Each row is a point on a tangle of strands that fork, close into loops and nearly touch. The rows are in no order.
Two points are linked if the straight distance between their rows is under 45.3. Some points are linked to none.
(275): [  5  27 -20   0 -11   2 -24  29  15  -6  25   5 -18  14  12 -24 -14  -3
   4 -13  -3]
(1180): [  6  26 -21  24  -9 -26 -11  14  -3 -44  20  14   8  12   1  -8   7  23
  -9  -6  -4]
(1696): [ -9 -34  -3   7  -3  14   9 -12 -30 -23   9  27 -11   4   7  -6  24  13
   8   7   6]
(1980): [-16 -17  -2  -3   7  10   0  -4 -12  -4  13  30  17   0   5   7  23  29
  29  11  -6]
(263): [  9 -37  11  24  -5  -1   9 -37 -17   4   7 -18  -4   6   3  -9  24 -11
  30  -1  -4]
(484): [ -3  -1  -9   2 -16   3   8 -12 -14   2   7 -35 -21  -7 -11 -30   7 -32
   7  -7   4]
(2152): [ -1  19   2   9   1  19  16  -3  -2   2 -18 -17 -10   6 -14  -2 -32 -16
 -11   1  25]
(1640): [  7 -13  14  13  20   2  -4 -39 -15  16   1  24  20 -17  -1   5  16  -7
  32  -1  -8]
(211): [ -1  14   5 -31   2  13   9   4   6  15   1  -1  19 -36 -16   1 -11   4
  -4  -4 -22]
(1030): [ -2  25  -5   1  -7  12  -2  13   1  13  -8  -8 -12  -7  -4 -14 -24 -12
 -21 -14  -2]
(1583): [  6   8 -22   6 -26   1 -10 -14  -4  17  14  16 -30   5  -5 -13  33   5
   4  11  12]
(1666): [  9  18 -11  25 -13 -15 -12  12  10   8   5  19   6  -9  11   4   6  34
 -30   8   4]
(1554): [ -1  26 -15   2  -9   6   5   8   3  -5   1  12   6   9 -14  17   2   6
   1  19  34]
(1455): [ 23   2 -15  25 -14 -14 -15   7 -17 -32  13   4   1  19   4 -20  -6   8
 -33 -14   9]
(693): [ 16 -14  10  -1  -7 -30  -2  12   6 -33  -9  15  -5  30  26  36   3   7
 -12  -1   8]
(1175): [  8  10  30 -11   4  10  10  12  22   8 -14 -10 -18  13  15  21 -34  16
 -13  -5   8]
(45): [-20   5 -14   8   2  -2   4   2 -14 -14   8   1   5   4   2   1  -2  -1
 -10   2  16]
(1479): [  3  -9  20 -31  -1  10   1  18  11  10 -12  -8 -11  12  18   6 -22 -11
  -7 -12  -3]
(1331): [ 14   7   9 -21 -15  24   2   1  10  18  -5 -16 -32   7  -9 -13  -4 -17
  17  -5  18]
(598): [ -9   6 -19   9  -7  -1   0 -30 -19  33  -6   2  -6 -23 -13 -33  15 -11
 -18  -2 -24]
(894): [  1  14   2  -7  10  13   4  -2 -12  32  -5   0   5 -15  -8  12   5  13
 -21  12   8]
(1477): [ 24  11  -7  19  -3  -3  -5   9   1 -24   8  -8  -2  22   6 -11 -15   2
 -29 -13  15]
(1592): [-13  21 -14  22  -1 -18   9   0  -9 -28   4  12  16  -3  -8  20   5  15
 -18  15  23]
(2126): [ -7  30 -24  26  -6 -13 -12  18  15   1   5   0   5  -2  13 -26 -12  11
 -16  -9 -18]
(980): [  9  13 -11  -1  -5   9   3 -26  -7  16  10  12   1   5 -27   2  35   5
  20  24  22]
(2090): [ 17   4  20 -13  -3  23  -1  13   6  20  -4  -3 -22   9  13   7 -24   9
 -24 -10  20]
(1485): [ 15 -26  26  23   1  -1   6 -46 -16  14  12  -9   0  -3   5  -3  24 -16
  27  -8  -8]
(761): [ 22  -8   9  -7  -9   5   6 -41   6  10  22 -14   5 -30 -20 -20  10 -25
  10 -23 -22]
(1726): [ -8   2  20 -18  11 -11   5  20  29   0 -15  -6  -2   7  13  23 -12   4
   4   7 -13]
(488): [  5  28   5  15   4   8  11   7  10   2  -9  -7  -2   5  -6  19 -22  12
 -19  11  23]
(852): [  8  14 -10 -32 -17  17  -5  -6  12  25   8   6  -2 -28 -24 -21   5  -9
   3 -16 -28]
(2072): [ 12   8  -2  -7   6   8   5 -21   3  10 -11   1  32 -24 -26  -3  -3 -22
  37  -3  -4]
(218): [ 17 -19   8 -16  -6   0  -6  18   7  -8  -1   3 -20  34  31  11 -15 -10
  -8  -5  17]
(169): [ 23   4   6 -13 -16  21   3  -5   5  29   1 -10 -37   9  -7  -7  11  -6
   0   1  25]
(1510): [-18  -2   7 -15   9  -3  12   5  -8  -1  -5 -13  12 -24  -1  -7 -17 -11
 -24 -12 -18]
(916): [  9  11   8  13 -11   3   2 -39 -12  20  27 -12  -7   1 -14 -18  38  -3
  22   8 -13]
(55): [ 10  -5 -14  -1 -26  -3  -8   4 -11 -20  23   2 -32  14   7 -18   6 -14
  13   3  26]
(823): [-10 -12 -10  15   4   4  -4 -17 -32  22  -1  -3 -12 -13  -2 -15   4  -6
 -40  -5   2]
(424): [  6   4  11  -2  18   8  16  -5  -1  17 -25  -7  29  -4  -9  28  -6  10
  10  30  13]
(1597): [ -2   4  10  11  13  -9 -10  15   4  -2  13 -11  -5  -6  22  -1 -12  15
 -46 -11  -3]
(1985): [ -2  11  -5  -9  -7  14  15  -6  -4   1 -15 -21  -6 -19 -26 -22 -21 -32
  -8 -13  -3]
(676): [-19   2 -11  -9  -4   3   3  -2   3  -8 -10  -8  18  -3 -19 -18  -3 -28
  45  -3  -9]
(1947): [-10  -1  -9 -13  -8   5  -1   6  -1  -4   0  -6  -8  14  -1 -12   0 -20
  23   3  15]
(1070): [ -1 -40   1 -13 -11   2 -10   3  -6   0   1  -2 -18  22  18 -10   7 -14
  20  -1   0]
(1004): [ 14 -16  13 -17   2  12   1  -7   6  23 -14  -3  12   2  -8   0   2 -16
  27  -2   3]
(221): [  6 -12   2  -4   0  10   7  -4 -14   9  -2   6  -1  10   4  15   5   6
 -20   9  35]
(1965): [-16  10 -29  17  -3   1   3 -13 -25   6   6  22   7 -10 -13   3  18  15
 -11  21   9]
(699): [  2  22   5   4   3  -1  12  11  14 -10  -4   3   2  10   1  25 -10  13
  -8  13  27]
(1057): [ 11   1   7   5  -9  -8  -7  11  -6 -10  14  17  -1   4  14  17   6  25
 -35   0  23]
(1934): [-11 -35   7  -4  10   6   3 -15 -24   5  -6  -7   4  -4   5 -16   5 -12
  -4  -8  -5]
(1234): [-19 -38   0  18   7   1  -8  -4 -17 -13 -11   6  22  -1   0  -8  -6 -12
  25  -8 -37]
(674): [ -1  -5 -11   1 -12   7   9  -7  -3  -6  -5 -16 -13  13  -9  -9   4 -25
  16  11  33]
(432): [ -8   0  -8   5  33 -39  -3  11  37 -35   0  -6 -15   8  20  14   4   7
   7 -13 -13]
(1422): [-26  28 -14  -8  -4  -2  -9  19   2  -4  12  -2  -3  -8  -1 -18 -13 -10
  -1 -13 -15]
(1468): [-12 -12  -1  -4   4   4   7  -5 -19  -2  13  26  17  -4   1  18  23  32
  10  20   9]
(868): [-26 -22  21 -15  17 -14  -2  10   4  -4   2   2  12 -16  19   8   3  17
   0   3 -30]
(1305): [  1  27  -6 -27  -8  17  -5   0   6  33   1  11   2 -20 -24 -12   9   0
  13  -3 -20]
(1977): [ -3 -27  12 -18   5  10  -1  -9 -21  18   2  -3  -8  -5   7 -11   8  -6
 -11 -10   3]
(1784): [-14   7   8  -4  11 -25  -9  14  25 -31  20  21  -8  -2  21  19  15  31
  -2   8   0]
(163): [  9  -7  13   5   4   6   0 -41 -11  10  18   2   9 -28 -15 -22  19 -15
  20 -16 -21]
(1366): [ 14   1 -13   1 -16  -4 -17  12  -8 -27  23  13 -19  20  14 -15  -3  -6
  -1 -10  21]
(1996): [  1  -2  27 -31   4   7   0  23  10  12  -1  -6 -14  -7  21   6 -19   2
 -24 -16 -10]
(369): [ 14   4   6  -4  -4  -9   8  16  29 -14 -19   3  -8  40  11  44 -12   5
   5  12  10]
(73): [  4  -9  -5  -7  -2 -10 -17  18  -6 -25  29  12 -20  20  32 -14 -13   4
 -11 -17   1]
(2210): [  6  -2  20 -20  -1  15  10  14  14  11 -23  -6  -9  18   8  15 -25  -4
   2   1   5]
(2074): [ 18 -17  29  13   2  -1   2 -50  -7  15  16   2   4 -20   0  -5  16 -21
  20 -16 -18]
(1639): [  6 -10  34 -26  16   2  13   6  10  15 -19 -12  11 -28   6  20 -15  13
 -20   7 -15]
(1973): [ 12 -10   6  -4  -7 -19  -3  18  15 -18 -17   9  -2  37  12  47   3   4
  -6  14   7]
(1490): [ -2  11  -4  -7  -5  12   5  -7  -8  20  -9 -12  -7 -17 -22 -19  -7 -19
 -16  -7  -2]
(323): [ -3 -26  -8  12   0   0 -15   5  -2  -3 -20 -14  15  27 -19   7  -2 -26
  25  10 -10]
(256): [-36   7 -20  -3   1   0   0   8  -9 -19  12   6   4   2   0 -17   0  -8
  26   1  -2]
(912): [-18 -29   0   2   2   3  -2  -8 -13 -10  -3   4  18  -8  -3 -19   0 -15
  31 -13 -26]
(451): [ -5 -28   3 -19   1   5  10 -11  -8  -1  -5 -11  20 -28  -8 -16 -16 -21
 -14 -21 -22]
(621): [-12 -36  -1  -2  -4  -6   0   3 -17 -22   0  19   2  19  21  11   6  10
  -3   6   4]
(300): [ -4  -7  27 -21  12  -5  10   9  15   7 -19 -11  17 -17   5  17 -15   4
  -3   8 -19]
(1651): [ -3  11 -22   9 -10   4   3 -19 -21   5   4  21   1  -3 -23   3  28   9
   1  21  23]
(2029): [-13 -35   3  -2   3  -6 -23  19  -2 -11  -1   3   5  26  11  19   3   5
  13   5 -37]
(995): [ 14 -28  14  13  -1   1 -19 -21  -1  19  -2   9   3  -3  -3  10  13 -19
  43 -12 -14]
(1275): [-11  -8  -9  12   5   6  -5 -30 -32  28   1   9  -6 -14  -8 -19  19   6
 -28   2 -12]
(2209): [ 29  29  -4   9   8  -9  -2  18  31 -28  12 -14  -8  21   3  -4  -6  31
 -11 -11  -3]
(792): [ 13   7   4  -9  -2  13   4 -28  -8  29  -1 -10  -6 -17 -25 -18  15 -15
  -3  -2  -6]
(1226): [-20   4   6 -13  12 -11   1  19   9 -14   7 -10  -5   2  24   1 -15  -5
  -5 -15 -14]
(182): [ -1   3   0   1  14  12  21 -15 -17  12 -25 -18  15  -9 -23  -1 -12 -17
  -8  11  14]
(2151): [  2 -44   2  17  -8  -3   6 -26 -20   1 -11 -24  -4  11  -1 -10  12 -20
  15   4   9]
(1660): [ -7  -7  -3  -2   3  11   1 -25 -14   0  17  13  13 -37 -19 -29  12  -9
  17 -22 -34]
(1425): [ 23  14  14  10  19  -7   3  11  29 -21   3 -16 -14  16  13   7 -17  25
 -24 -13   7]
(387): [  2  38   5  18   7  -3  -3  17  25  -3  -3 -18  -9  -7   0 -11 -26   9
 -23 -18 -18]
(1656): [ 11 -15  10   4 -15  -4   1 -25   4  10   7 -18   3  -6  -9 -11  14 -28
  52 -16 -14]
(596): [ 14   1  10 -16  -5  24  -2   6  -2  32  -1   0 -25   2   1   0  -1   1
 -20  -4  17]
(79): [ -2 -43   0   9  -5   9   1 -15 -17 -10   2  20  -1  11   4  -3  26   5
  28   6   1]
(1341): [ 13  14  -4  31  12 -25  -4   6  10 -32   8  -7   8   3   3   0   2  26
 -39  -4   3]
(1393): [-20  15  -5 -18   4  -6  -1  21  11 -14   7  -6  -4   6  14  -9 -16 -17
  10 -14 -14]
(712): [-24  47 -14  -4   2   5   9  15  11  -3  -2  -4   7  -7 -18  -1 -15  -7
  15  10  -1]
(1859): [ 24   6  10  20  23 -27  -4   3  24 -37   3  -8  -1   2   0   2  10  33
 -40  -7   7]
(1114): [ 16   4  12   7  13 -19   9   9  41 -18 -20  -6 -19  31  14  40 -13  12
  -4   1   5]
(1714): [ -3   3  12   0   9  11  22  -4  -3   7 -31 -16   8   8 -10  12 -25 -12
  -4  10  17]
(815): [ 28 -25  18 -14   6   8   4 -31  -4  21  -7  -3  19 -26 -10  -4  -3 -20
  -1 -19 -11]
(1068): [  3 -30   9  -7 -11   2   6  -4  -6   1 -17 -31 -15   9   2 -17  -8 -40
   4 -10   4]
(1570): [  5 -37  14  16   9   3 -26  -2 -12  16  -6  18  19  -6   1  24   3  -3
  22 -11 -30]
(348): [ 24 -22  16 -10  -6  15  -7   0  10  27 -22  -6   5  16  -9  10   0 -15
  34   3   3]
(803): [  4  14 -11  13 -11  13   6   0   2  -7  -6 -13 -18  14 -12  -8 -11 -19
  -1   3  35]
(1245): [ 10 -21  13 -12  13   3  -2 -17  -8  20  -6   8  30 -22  -2   4  -2  -6
  10 -12 -15]
(78): [ -4 -46  -4  22   4   0  -9  -8 -20  -6 -15   4  18  23  -6  17   6  -4
   9  13  -8]
(150): [-13   1  -3 -12  -4   5   9   5  -2 -10  -9 -20  -6  -4  -5 -23 -24 -38
  -3 -19  -5]
(1868): [  5 -29  12  27  10   1 -14 -27 -12  14  -5  21  12 -10  -3  13  10 -16
  35  -9 -20]
(552): [  2  17 -28  28 -21 -16 -19  13  -5 -25  19  28   0   7  10 -19   3  25
 -11  -5  -9]
(703): [-24   8  11  -8  16 -11   6  12   7  -6   3 -12   5 -17   8   5  -9   2
 -13   1 -12]
(1448): [-20 -21   4  10  19 -10  15  -9 -20  -6 -13  -8  25  -3   4  15  -3   3
 -16  17   4]
(1039): [ 18   8   0  18 -11  -6  -9  11  -1   4   2  14   2   0   9  13   4  30
 -45   2  17]
(1990): [ -6  -5 -13  10  20 -39   1   9  16 -44   9  -2  -9  17  29  13   2   8
   0 -13 -11]
(165): [-16 -18  13 -17  11   2   2   2  -9  10   2   4  19 -14   7   1   2   6
   7  -5 -16]
(507): [  3  18 -21  -4 -19   9 -14   3   4  28  10  22 -18   3  -3  -4  22   9
   0   9  14]
(601): [-10 -14   9 -14  12  11  -5  -7 -16  14  16  20  15 -13   5  -5  16  17
  23  -7 -15]
(18): [-21  -1 -13   7   1   3  -5  -1 -25  10   6  -2  -8 -15   0 -20  -2  -6
 -27  -8  -4]
(1556): [ 10  18 -22  10 -23   3 -15   9   3  11   9  22 -10   6   0  -4   7  10
 -11   3  19]
(1706): [ 13  16   4 -19   5  17  15 -13   8  12 -20  -3  31 -23 -27   8 -17  -8
  25   3  -7]
(84): [ 15  28 -20  28  -7 -18  -7  16  23 -12   0  -4   9  12   7 -20  -6  27
 -25   0 -10]
(835): [-12  21   4  -1  22 -22 -12  19  40 -23  20   7 -14  -8  14   7   7  23
  -3   2  -4]
(2096): [  1  13   3   5  32 -28  -4  12  43 -29   6  -3 -15   2  14   8   2  14
   2  -9  -2]
(52): [ -2  -8  -6  -1   0   2  -5  16  12  -6 -26 -15   4  40 -10  19 -12 -23
  16  11  -7]
(60): [-17 -19   5   6  22 -11   9  -8 -17  -3 -20 -13  36 -14  -2  11  -9  -5
  -5  12 -13]
(1294): [  5  11  -9 -15  -5  17   3  -8   4  17   4   6  -2   6 -19   2  22  -1
  29  18  26]
(258): [  7  -8  10   0  19  10   0 -31 -18  22   6  10  19 -13 -11  -3  21   1
  15   4   2]
(1344): [-20  -9   6  -4   4 -14  -4  13   4 -24  21  18  -5  -3  26  15   8  29
  -9   6  -3]
(2161): [ 12 -30   7  15 -13   0 -16 -13   2   9   0  -8  -4   5  -5   0  17 -23
  53 -11 -16]
(1272): [ 15  -1   5 -14   0  18  13   1  11  20 -22   3   7  19  -9  24  -2   5
  23  22  26]
(1022): [ 19  25  -6   4   3 -22   5  16  23 -41   5   2  -2  27  10  15  -6   9
  10  -8  14]
(2118): [ 25  31 -27  24 -26  -9  -3  11  21  -2 -12  10  12  17   3 -24 -10  24
 -11   3   6]
(1402): [  4   6  -4  26  15 -16 -10  11   7 -21  17 -15   1   2  15 -14  -7  21
 -43 -15 -10]
(135): [-14  13 -21   7   4   8   5 -20 -13   3   5  -4  10  -8 -28 -18  19 -12
  34  11  11]
(965): [-15 -10   7 -11   9 -15   1  18  16  -7  -9  -4   6  18  16  22  -4   2
   4  11 -12]
(1831): [-16  30  -8 -23  -1  10  13  11   7   0  -6  -6  17 -18 -22  -6 -11 -12
  21   0 -11]
(594): [  9   2 -17   3 -30   2  -9  -5  -9  -2  22   7 -34   6  -3 -11  23  -3
   6   6  22]
(1370): [ -8  23  -5 -16   1   5   3   6  -2  27  -4   1   8 -35 -13  -2  -3   5
 -17   0 -23]
(975): [  4  33 -12 -14  -6  24   1   2   7  28   0   9  -7   1 -23   3  12   4
  21  17  17]
(9): [ -1  25  16 -11   6   2   5   9  11  21 -10  -6  -3 -41  -8  10 -15  20
 -26  12 -16]
(658): [ 12 -34   4 -19 -14   4  -7   7  -4  -5   5   1 -29  25  24  -6  -1 -16
   6  -1  18]
(609): [  5  34  10  13  10   6  11   2   7  14 -14  -6  -1 -12 -11  27 -18  27
 -23  27  17]
(406): [ -5 -30   6   1   1 -24   0   8  -1 -27  -6   9   0  23  26  31   4  13
 -17   6  -4]
(272): [ 16  16 -17  18 -26  -1  -2  -1  -8 -18   2   2 -17  13 -15  -9   5 -14
  -3   6  41]
(318): [ 21  -3  24   1   1 -15  -1  15  16 -20   4   9  -5   8  21  27   4  28
 -31   0  22]
(1759): [ -5   6  -6   0  13   6   7 -25 -26  11  -8  -8  26 -32 -25 -12   1 -11
 -10   2  -9]
(1710): [ 20  15   9  -3 -13   3   0 -41   0  32  10 -10  -3 -17 -25 -24  24 -16
  -1   1 -23]
(1177): [  1 -31   3 -21 -10   3 -14  12   4   4  -9  -8  -6  20  10  -5  -2 -25
  24  -6 -14]
(62): [-18 -31   3   8  14  -9   5 -10 -20 -10 -15  -4  36 -18  -2  -2 -12  -8
   2  -8 -35]
(1792): [  4   9  30 -25  11   8   8   9  10  22  -9  -7  -2 -32   0  18 -10  21
 -25   9  -9]
(112): [-10   0   9   6  20 -18  14  -1   5 -12  -6   0  14 -10   4  30   2  17
 -22  30  19]
(168): [-23 -10  -6  -9   2   2   0  -2  -8  -8  -3  -1  17  -5  -6 -16  -3 -16
  29  -6 -11]
(526): [ -7  -5  -1   7  12 -14  -6  13  -5 -32  22   1  -9  14  32  -5 -10   7
 -21 -17  -2]
(1586): [-21  18 -37  28  -9 -10   2  -8 -16  13   0  27   6 -15  -1  -5  11  18
 -11  15  -1]
(1705): [ -4  36   1  18  10  -8  -3  17  23  -2   3  -9  -4  -7   0  -1 -13  16
 -21   0  -8]
(2022): [-24  15  12  -2  28 -21   2  12  28 -15   5  -1  -1 -14  10  13   2  15
  -5  15  -2]
(44): [  5  29  -5   7  10   7   9  -3  -7  32 -16   0   5 -21 -10  21  -2  21
 -27  26   7]
(1459): [ -6   6  -8   3   1   4   3 -20  -3   3   1  -2  21 -16 -25 -16  10 -23
  50  -3  -1]
(2208): [ 12  -1   0  -6 -20   8   0 -14  -8  23  15 -21 -33   4  -2 -19  24 -11
   3   0   8]
(752): [ -8  15 -21   2   3   2   0 -25 -22  28  -7   6  16 -33 -25 -21   9  -5
 -13   5 -25]
(557): [  6 -22   7 -15  -6   2  -1   9   1  -4 -15 -19 -24  24  18 -11 -21 -37
  -2 -11   3]
(2092): [ 16  33  -4  -9 -17  18 -11  23  21   7   9  12 -20  18  -1   3 -13  10
   6   3  21]
(2133): [  6 -18  -1   8  -3  -1  -9  -4   2   6 -22 -10  26   2 -21   5  -6 -31
  35  -2 -13]
(667): [ -1  -8   8   1  16 -10  15   0   4   0 -21  -3  24   2   1  38   0  16
  -4  39  15]
(1037): [  0 -20   9 -12   1   5  -7  10  -8   3   9   6 -12   7  27   7  -4   8
 -27 -10  12]
(976): [-13 -22  -6  10  13 -27   2   7  -5 -39   8   3  -9  23  36   7  -9   1
 -11 -14 -14]
(613): [ 12  14  14 -20  -4  28  12   3   7  26 -12   5 -12  11  -8  17 -10   9
   6  12  28]
(322): [-31  -7 -13   6   7   7   1  -6 -29  -1   9   8   2 -12  -2 -18   7   2
  -6  -4 -12]
(1487): [ 13  26  -5   9  -4 -23  -7  18   7 -43  18  12   3  16   6   5   5  18
  -2  -9   9]
(1048): [-33 -12   9  -5  15 -10   0  11  -1 -13  15  10   4 -11  21   9   9  28
  -1  10 -14]
(620): [ 11 -12  11 -29 -16  14  -2  10  13  13 -12 -14 -18  14   3 -10  -5 -24
  28  -5   4]
(1218): [  2 -27  13 -22  -2  11 -11   8 -12  16  12   3 -22   5  23  -8   3   0
 -20 -14   9]
(891): [-32  14 -27   9  -3   6   0  -7 -16  -5  10   3   2  -6 -18 -19  13  -6
  21  10   5]
(1603): [ 13 -18  12 -12 -17   3   7 -18  -1  10   7 -33 -14  -2  -2 -22  14 -26
  30 -14  -5]
(1124): [ 26  12  15   9  24 -14   7   4  43 -27 -10 -15 -20  17   9  16 -15  27
  -6 -10   8]
(762): [-12  18   6 -27   4   4   8  14  11   8  -1   0  17 -19  -7   3  -5   3
  15   2 -13]
(582): [ -8  28   8  -7   0   2   9  17  15  -8  -4 -14  -9 -12  -2  -8 -33 -11
 -19 -21 -19]
(1163): [-10  17  -6   6  14   6  15  -8 -21  11 -14 -14  15 -22 -21  -3 -12  -8
 -19  11   3]
(1845): [  2  22   4 -11  15  12  19  -2   3  13 -19  -6  30 -15 -19  19 -11   5
  21  21   3]
(139): [-17  14  -7  22  12 -16   8  -1 -11 -15   3   7  14 -19  -5  21   5  24
 -24  25  17]
(1919): [ 15  -6  -5 -24  -3  13   1 -25   6  15  14   0  13 -36 -23 -21   2 -15
  -3 -21 -25]
(226): [-10  29  -2  -1  -1  -2  -7  24  16   9  11   5  -6  -9   6   6  -2  19
 -13   5   0]
(1694): [ 10  -4   3  -6 -19   6  13 -21  -5   7   9 -35 -10 -13 -16 -28  11 -30
  17 -15  -6]
(1644): [  3  40   4  -3  -6  11  -6  26  27  10   6   2 -15   6   3   7 -18  17
  -1  -1   3]
(1681): [ 12 -22  12  -9  -1  -6  -7  14  -2 -14  10   8 -10  21  33  10  -7   7
 -29 -11  17]
(1882): [ -7 -38  -4  12  -1 -10   5  -8 -21 -16 -16   9  17  22   1  23   7   3
  -5  17   6]
(1098): [ 14 -36   9  -8   1   3   5 -29  -9   6  -8 -15  13 -24 -13 -19  -3 -30
  -1 -21 -13]
(1131): [-13 -19  -5 -11   3 -18 -14  23  12 -17   0   3  -5  33  19  23   1   1
  11   5 -27]
(946): [ 16  17   2 -12 -12  22   0  12  12   9  -1  10 -20  16  -3  12  -8   7
   1   5  35]
(2168): [-11 -14   7 -17  -3  -5  -2  11  -4  -9  13  28   5   4  18  22  19  34
   3  14   9]
(438): [ -6 -48  10   6   3   0   1 -21 -23   1 -14 -12  10  -7  -1 -16  -2 -24
   3 -16 -16]
(746): [  7   3 -27  26 -28  -7 -19   3 -15  -6  11  37 -10   1  15 -18  11  22
 -16  -5   2]
(1923): [  5 -54   3  32   0   6  -9 -16 -19  -5  -6   9   2  15   0   5  20  -4
  27   5 -10]
(646): [ -9  -9  -1  -3  -6   3   5   0 -10  -9  -3 -26 -17   1   1 -30 -14 -39
  -2 -13   7]
(93): [ 18   3  22  -2  10 -24  -2  13  32 -25   4  12  -9   5  18  29   9  27
 -15   1  16]
(81): [-11  20 -28  27 -13 -17  -7   6   3  15   3  23   7 -13  14  -8   4  24
 -17   8  -5]
(1676): [-17  40 -21  13  -9  -8 -11  22  15   9   1   0   0 -16   2 -22 -17  -3
 -11 -12 -24]
(2058): [ -8   4  20 -16   8  -3  -7  20   6  12  10  -5 -10 -19  20   0 -10  12
 -37 -14 -15]
(2055): [-15  21   4 -20   6   2   1  24  14   6   8   4   2 -10   3   8   1  14
  10   9  -3]
(1384): [  2 -26  -6   4 -16  -2  10 -16 -12  -7  -1 -18 -16  15  -2 -10  14 -24
  19  10  25]
(251): [  0  36  -5 -19  -4  21   1   8   7  35  -3   9   0 -14 -20   2   1   8
   8  11  -4]
(474): [-24  -8  -6  -1   6  10   0 -14 -26   2   9   4   6 -26 -13 -27   6  -3
   4 -13 -26]
(2071): [  4   9   3  -9  17  12   5 -14 -17  27  -3   4  18 -14 -15   6  13   9
  -2  16   6]
(1853): [ 11 -20   4  -3  -9  13   1   3   8   9 -28 -14  -3  30 -10  12  -8 -22
  20  15  12]
(1122): [-14 -15 -12  12  -7   7   3  -8 -31 -19  14  27 -10  -1   3  -5  16  13
 -11   4  10]
(102): [  2  19 -14   1   4 -11   6  17  22 -26  -2  -6  -6  32  13   7 -18 -14
  16  -6   6]
(264): [ -7  18 -15  22  -5 -10  -1   7  -8 -23  12  10   6   5  -1   4  -1   9
 -20   3  18]
(811): [-12  43 -19   2  -4   6   5  17  14  -2   3   6   1   5 -14   8  -7   4
  12  15  18]
(1523): [ -2  -1 -16  19 -24  -2  -9   0 -27 -14  13  41 -13  -2   5  -3  19  24
 -15   0   7]
(1385): [-20  -5  -2   3  13  -9  13   1  -8 -10  -4  -3  17   3   4  13  -1   6
  -9  15  10]
(1012): [ -5 -37  10   5   4   2 -26  10  -6   5  -5   7  20   8   2  16   2   2
  19  -3 -35]
(174): [ 22  21 -25  24 -24   2 -13   9   7   1  -1  12  -5  12  -1 -17  -5   8
 -19  -1  18]
(1446): [ -5  15 -19  -2  -8  -3   2  10   7 -28   4   3  -7  24   0  -5 -10 -22
  18   4  25]
(812): [ 25  28  -7  18  -2   5  -2  16  18 -16   3 -14  -5  28   0 -11 -22  14
 -20 -10   5]
(372): [ 11 -10   8   0 -14   7   3 -28 -11  16  27 -17 -18   8  -2 -15  37  -3
  21   1   0]
(1738): [  1  -9   5 -12  -2   7   4   5   9   7 -23  -8  23   4 -12   4 -14 -21
  27   0 -11]

A tip is a point with one link. Name the tips that can be reached along the links from each point below, in the order of the rows.
(1792) -> (1272), (1710), (557)
(1784) -> (916), (1859)
(752) -> (1455), (272), (93)

A piece is all that can be reached along the links. How many separate loops has the piece of each point below (a circle has one, a figure eight two, a Y none), and how many tips (points with one link)?
(823) -> loops 1, tips 3
(9) -> loops 2, tips 3
(1845) -> loops 3, tips 0
(2168) -> loops 3, tips 2

A fork is a point with three links, a tip a point with one. Leave the first point through the second and follow the links. Name the first fork or tip that comes.
(1831), (712) -> (1868)
(1681), (218) -> (169)
(2161), (1656) -> (646)
(1714), (182) -> (163)
(1275), (598) -> (803)
(2072), (1706) -> (112)
(1640), (258) -> (762)
